Each row is a point on a landscape with many valleys, with its height.
From any point a ball rolls to the lowest of the 2 points nearest to it. It stops when none of these is lower. Distance is the straight distance between rows; heights are no part of it.
(784): [ 98 141 100 154 129 126 137 146 155 113 137 139 132 181 136 130 127 119
 101 129 151]  (h 361)
(507): [136 122 125  71 130 132 109  48 114 127 147 100 162 117 147 106 138  97
 157 178 106]  (h 222)
(400): [ 78 102 119  96 125  97  98 159 181  93 129 149  93  70 160 106 151 192
 119 133 136]  (h 300)
(816): [185 165 131 152 100 121 126 111  48 156 161 125 179  79 163  94 137  94
 141 129 135]  (h 313)
(150): [171 148 119 145  92 130 134 142  57 155 150 149 173  94 106 129 116 112
 116 107 142]  (h 376)
(44): [115 135 154  91 157 145 109 174 227 127 135 111 106 146 113 130 174 150
  95 156 190]  (h 321)
(234): [167 165 112 138 131 166 147  84  90 118 132 126 157 119 102 162 142 106
 131 147  96]  (h 141)
(1028): [138 135 103 109 120  96 125  75 148 151 134  74 151 182 190 115 158 108
 149 129  89]  (h 544)
(83): [110 153 156 113 172 160 103 168 188 124 138 113 132 159 100 144 137 184
  85 110 175]  (h 391)
(982): [ 93 118 134 116 114 140 108 157 117 115  89 114  99 175 100 136 163 130
 141 165 162]  (h 459)
(573): [124 123 155 138 153 175 152 203 123 122 117  89  72 150  38 188  97 138
  68 102 135]  (h 503)
(290): [168 104 149 184 122 165 126 123  45 149 164 122 133 162  67 152 121  52
 143 105  77]  (h 715)
(911): [166 119  97 136 116  96 115  77 142 183 133 122 145 137 199  81 156  96
 138 143 100]  (h 504)
(597): [ 80 131 126 125 147 137 127 179 147 126 132 170 128  99 117 129 119 195
 114  94 143]  (h 146)
(931): [114 143 165  50 128  90  95  51 195 122 125  39 118 110 185 130  79  91
 161 188 108]  (h 381)
(346): [162 144 113 101 122 115 138  97 128 156 112 121 159  99 171 106 123 145
 152 105 118]  (h 244)
(101): [108 112 160  60 114  93  71  83 201  94 131  83  96 103 181 115 105 112
 144 201 119]  (h 333)
(939): [126 111 172  99 136 136 162 170 190 110 124 178 110  82 100 148 137 150
 117 119 180]  (h 523)
(300): [127 126 176 109 150 153 153 166 141 155 119 171 108 104  83 157 136 167
  84 121 156]  (h 485)
(565): [117 156 143  94 142 165  93 133 154 141 128 153 132 114 146 118 116 166
 132 159 145]  (h 632)
(206): [104 131  89 137 151 134 148 127 134 109 126 172 136  96 135 123 119 176
 113 113 104]  (h 68)
(644): [154 157 119 133  81  78 111  70 104 174 145  88 149  61 211  76 116  80
 175 145 119]  (h 185)
(794): [126 128  85 123 135 103 163  78 144  89 123 147 143  70 154 119 121 148
 120 140 124]  (h 69)
(1003): [173 101 148  67 133 103 133  68 128 113 131 121 138 107 165 101 145 104
 147 154 110]  (h 168)
(413): [109 114 166 126 164 167 131 246 161  84 135  92  55 159  72 152 144 142
 109  76 164]  (h 418)
(672): [129 104 133 145 113  95  87 106  82  99 152 158 145  95 166  87 130 153
 153 130 102]  (h 591)
(196): [165 126  89 106 134 137 146  91 117  97  97 127 157 118 101 137 153 110
 124 151 131]  (h 178)
(27): [ 92 144 117 122 116 134 129  98  89 122 135 114 130 164 161 136 158 122
 164 131  78]  (h 155)
(21): [113  91  98 108 106  87 120 149 168 118 109 175 101  50 177 113 123 177
 140 127 104]  (h 348)
(689): [133 148 124 112 123 100 137 103 166 110 137  79 152 200 167 153 149 121
 113 126 131]  (h 582)
(863): [150 104 100 180 104 116 148 113  56 140 170 161 165  96 120 127 153 107
 138  66  72]  (h 542)
(1073): [ 85 153  99  91 114  97 108 128 164  70 115  95 133  62 158  98 100 173
 131 135 176]  (h 524)
(199): [ 91 141 120  89 153 127 155 146 146 154 108 123 115 144 149 110 148 157
  96 147 159]  (h 119)
(690): [125 148 136 120 144 118 150 112 211  98 110 143 110 103 150 139 140 157
 114 166 169]  (h 183)
(896): [114 118 154 120 132 156 131 228 128  97 122 128  89 137  98 149 119 156
 132  69 151]  (h 360)
(140): [134  90 135 165 125 169 117 125  84 132 153 156 118 164  59 165 121  97
 105 116  64]  (h 682)
(1064): [132  96 104 173 125 107 126  99  83 146 182 177 170 116 132  97 144 103
 110 101  90]  (h 502)
(190): [158 148 133 200 124 145 100 122  77 143 120 140 138 158  92 136 129 121
 124 136 127]  (h 699)
(822): [126 121 134  81 104 107  86  85 119 153 141 114 147 138 170  85 126  82
 159 189 134]  (h 216)
(754): [152 169 154 146 170 152 164 124 130 188 116 132 134 162 120 152 123 156
 105 114 115]  (h 115)
(686): [109  99 138 183 158 149 157 147 130 167 117 148  99 179  67 151 110 120
 104  91 113]  (h 823)
(17): [ 87 106 145  56 127  75  60 109 228 109 109  53  77  88 165  91 121 124
 121 187 154]  (h 284)
(61): [119  94 104 182 142 118 153  99 113 142 151 176 145 159 116 100 141  95
 127 113 117]  (h 457)
(864): [116 113 121 179 174 174 173 127 120 167 107 109  93 184  46 181 117 118
 101 109  76]  (h 842)
(339): [141 160 121 193 106 141  97  96  64 149 141 111 151 164 132 128 168  90
 140 153 112]  (h 732)
(889): [140 100 115 102 111 113 141 108 171 132 114 180 102  82 182 116 134 131
 143 145  94]  (h 387)
(365): [100 145 149  52 145 172 112 165 168 105 135 140 109  97 140 119 133 156
 141 158 158]  (h 600)
(762): [120 159 154  59 133 118 128  63 157 105 109  63 133 117 174 121 118 110
 177 190 137]  (h 427)
(634): [110 141 153 116 157 155 142 137 207 125 120 147  97 154 122 154 160 142
 112 175 157]  (h 250)
(276): [ 94 149 108 107 105 133 104 122 129 134  76 107 128 133 132 120 136 130
 183 168 159]  (h 409)
(171): [118 162 142 103 166 147 164 143 149 169 127 118 134 178 129 149 137 145
  87 131 147]  (h 33)
(502): [124 147 182 136 164 174 117 165 154 133 120 141 116 142  69 160 121 162
 108 131 166]  (h 444)
(1036): [127 104 145 136 146 158 153 148 145 133 119 138 125 174  69 161 115 105
 141  86 140]  (h 803)
(703): [112 106 127 158 134 106 131 154  96 148 155 173 158 121 112 114  97 152
 116  62 142]  (h 616)
(914): [132 126 134 170 156 186 146 192 111 127 142 118  75 153  69 177  65 127
  66 109  85]  (h 534)
(281): [118 117 160 146 165 172 152 197 161  89 121  97  69 180  68 190 126 137
 103  93 122]  (h 467)
(907): [146 145  85 135  70 102 152 139  73 133 130 161 154  66 127 139 124 114
 113 134 134]  (h 417)
(115): [146 130 116  92 140 121 146  90 171  94  96 124 133 111 136 130 149 147
 127 151 139]  (h 129)
(177): [144 112 164 167 128 145 122 147 133 133 126 119 133 199  50 171 106  93
 128 117 167]  (h 779)
(663): [142 168 128 148 142 176  92 137 115 128 123 159 143 139 103 138 112 137
 126 157 138]  (h 668)
(391): [125 104 132 103 106  81  93  89 188 140 112 156  95  67 195  93 109 138
 145 187 102]  (h 426)
(1014): [159  97 136  74 120  74 147  81 162  95 121 104 116  91 197  95 108  90
 152 152 127]  (h 117)
(976): [ 96 113 153 159 110 121 131 167  82 124 118 159  95 163 107 133 135 119
 130 139 152]  (h 505)
(640): [158 121 131 186 140 130 159 113  43 137 157 113 149 128 119 117 150 110
 138  61  77]  (h 578)
(13): [115 155  79 148  77  73 107  95 105 136 127 109 134  52 204  69  82  94
 174 155 121]  (h 116)
(257): [ 87 117 124  68 101 106  96 111 166 174 119 113 122 146 163  94 126 112
 142 165 152]  (h 135)
(559): [158 124  98 163 147 146 151 157 113 155 121 164 144 130  94 118 106 127
  85 113 127]  (h 465)
(31): [167 138 124 158 122 129 155 121 100 193 140 154 162 134 109 121 118 100
 106 107 138]  (h 424)
(859): [128 167 107 145 134 176 159 104  86 120 136 113 143 158 125 159 151  97
 162 125  73]  (h 70)
(328): [140 134 132 117 130 135 144 137 138 120 109 129 132 144 151 120 122 134
 173 101 139]  (h 302)
(1010): [ 59 120 147 119 142 130 105 199 166  93 151 146  95  89 117 116 158 203
 109 104 163]  (h 225)
(712): [105 127 146 192 114 143 118 189  71 131 125 158 101 148  75 142  98 131
 110 115 141]  (h 541)
(633): [132 119 140  95 130 148 114 203 150  85 126 118 128 150 114 132 124 130
 139  91 183]  (h 303)
(560): [123  91 151 147 117 148 102 145 115 121 136 180 114 147  90 154 134 144
 137  96  81]  (h 653)
(144): [ 99 129  92 141 115 119 102 118  93  75 133 108 144 165 134 130 143 146
 130 104 103]  (h 229)
(841): [109 121 107 114 107  86  90 105 128  86 135 121 151  85 171  86 102 167
 146 125 141]  (h 557)
(6): [145 131 155 173 121 149 143 118  88 125 134 110 138 200  72 179 122  67
 157 121 120]  (h 750)
(294): [121 111  88 188 140 136 126 152 111  94 133 122 130 190 108 140 122 119
 108  93 107]  (h 296)
(658): [176 132 158 146 149 141 159 127  50 141 107  92 136 141  95 149 138 138
 137  74  98]  (h 615)
(69): [151 130 112 166 154 165 152 188  93 134 130 163 110 114  86 149  81 148
  64 111 106]  (h 498)
(161): [133  98 118 198 134 127 120 174  50 131 142 155 132 127  84 117  93 128
 129  78 111]  (h 579)
(35): [142 146 138 108 138 157 119 107 109 130  90 109 139 144 123 126 149 122
 190 158 135]  (h 362)
(779): [ 79 123 150 105 122  97 141 121 161 153 105 121  99 153 175 106 148 130
 138 156 162]  (h 43)
(392): [118 111 144  65 121  74 104 112 224  90 113  53  94 123 171 104 139 124
 129 158 185]  (h 232)
(443): [117 116  97 137  85  88 138 143 106 109 119 168 152  74  94 144 128 151
 107 125 159]  (h 452)
(693): [162 160 109 145 114 119 132  59 108 136 125 113 164 104 149 121 148 125
 155 125 110]  (h 211)
(807): [155 116 153 140 124 154 146 177  32 150 127 106 115 135  68 161  99 124
 107  71  95]  (h 644)
(946): [146 137 111  93 116 113 111 163 176  80 112  85 128 150 151 128 139 139
 122 123 176]  (h 235)
(732): [170 145 119 150  78  86 132  88  87 191 145 128 160  60 179  90 150  93
 156 136 120]  (h 248)
(892): [116 133 122 123 115  91 159 107  96 168 154 144 166 105 146 118 129 160
 100  75 124]  (h 652)
(326): [142 113  84 122 123  93  95  62 168 143 117 120 125  99 190  80 114 109
 136 180 105]  (h 462)
(731): [142 118 103 203 158 159 149 120  89 142 127  85 117 187  41 173 104  93
 100 100  69]  (h 858)
(183): [149 123 127  69 108  85 134 129 187  92 120 100 115 108 187 113 114 117
 120 152 167]  (h 173)
(632): [100 140  93 117  99 112 115 139 148  83 113 139 155  85 108 135 116 158
 132 116 173]  (h 487)
(202): [ 99 110 160  55 122 126 138 153 183 129 136 174 115  51 144 117 124 157
 139 133 157]  (h 562)
(110): [143 104 156 147 128 141  93 130  76 103 158 178 141 131 125 120 126 141
 139 112  97]  (h 625)
(710): [169 161 132 132 153 142 162 106 114 180 115 126 153 134 157 137 140 153
 131  88  95]  (h 181)
(539): [127 158 107 144 112 133 110  89  96 159 161  99 161 187 160 122 161  74
 140 181 105]  (h 766)
(791): [115 113 100 168 125 133 160 125 141 133 122 168 122 173 123 125 138  82
 130 152 131]  (h 412)

Call two points neighbours if one is among the 2 nearest of the other. Go from one point of each pair to the other, from neighbour to neighbour, staying as low as possible. Name the highest point that can't be avoided.
(115), (859) -> (196)
(171), (1014) -> (507)
(171), (859) -> (346)
(171), (779) -> (199)

Where does a ball stop that starts at each point below?
(413) -> (1014)
(863) -> (859)
(1028) -> (206)
(190) -> (115)
(864) -> (150)
(300) -> (115)
(110) -> (150)
(931) -> (1014)
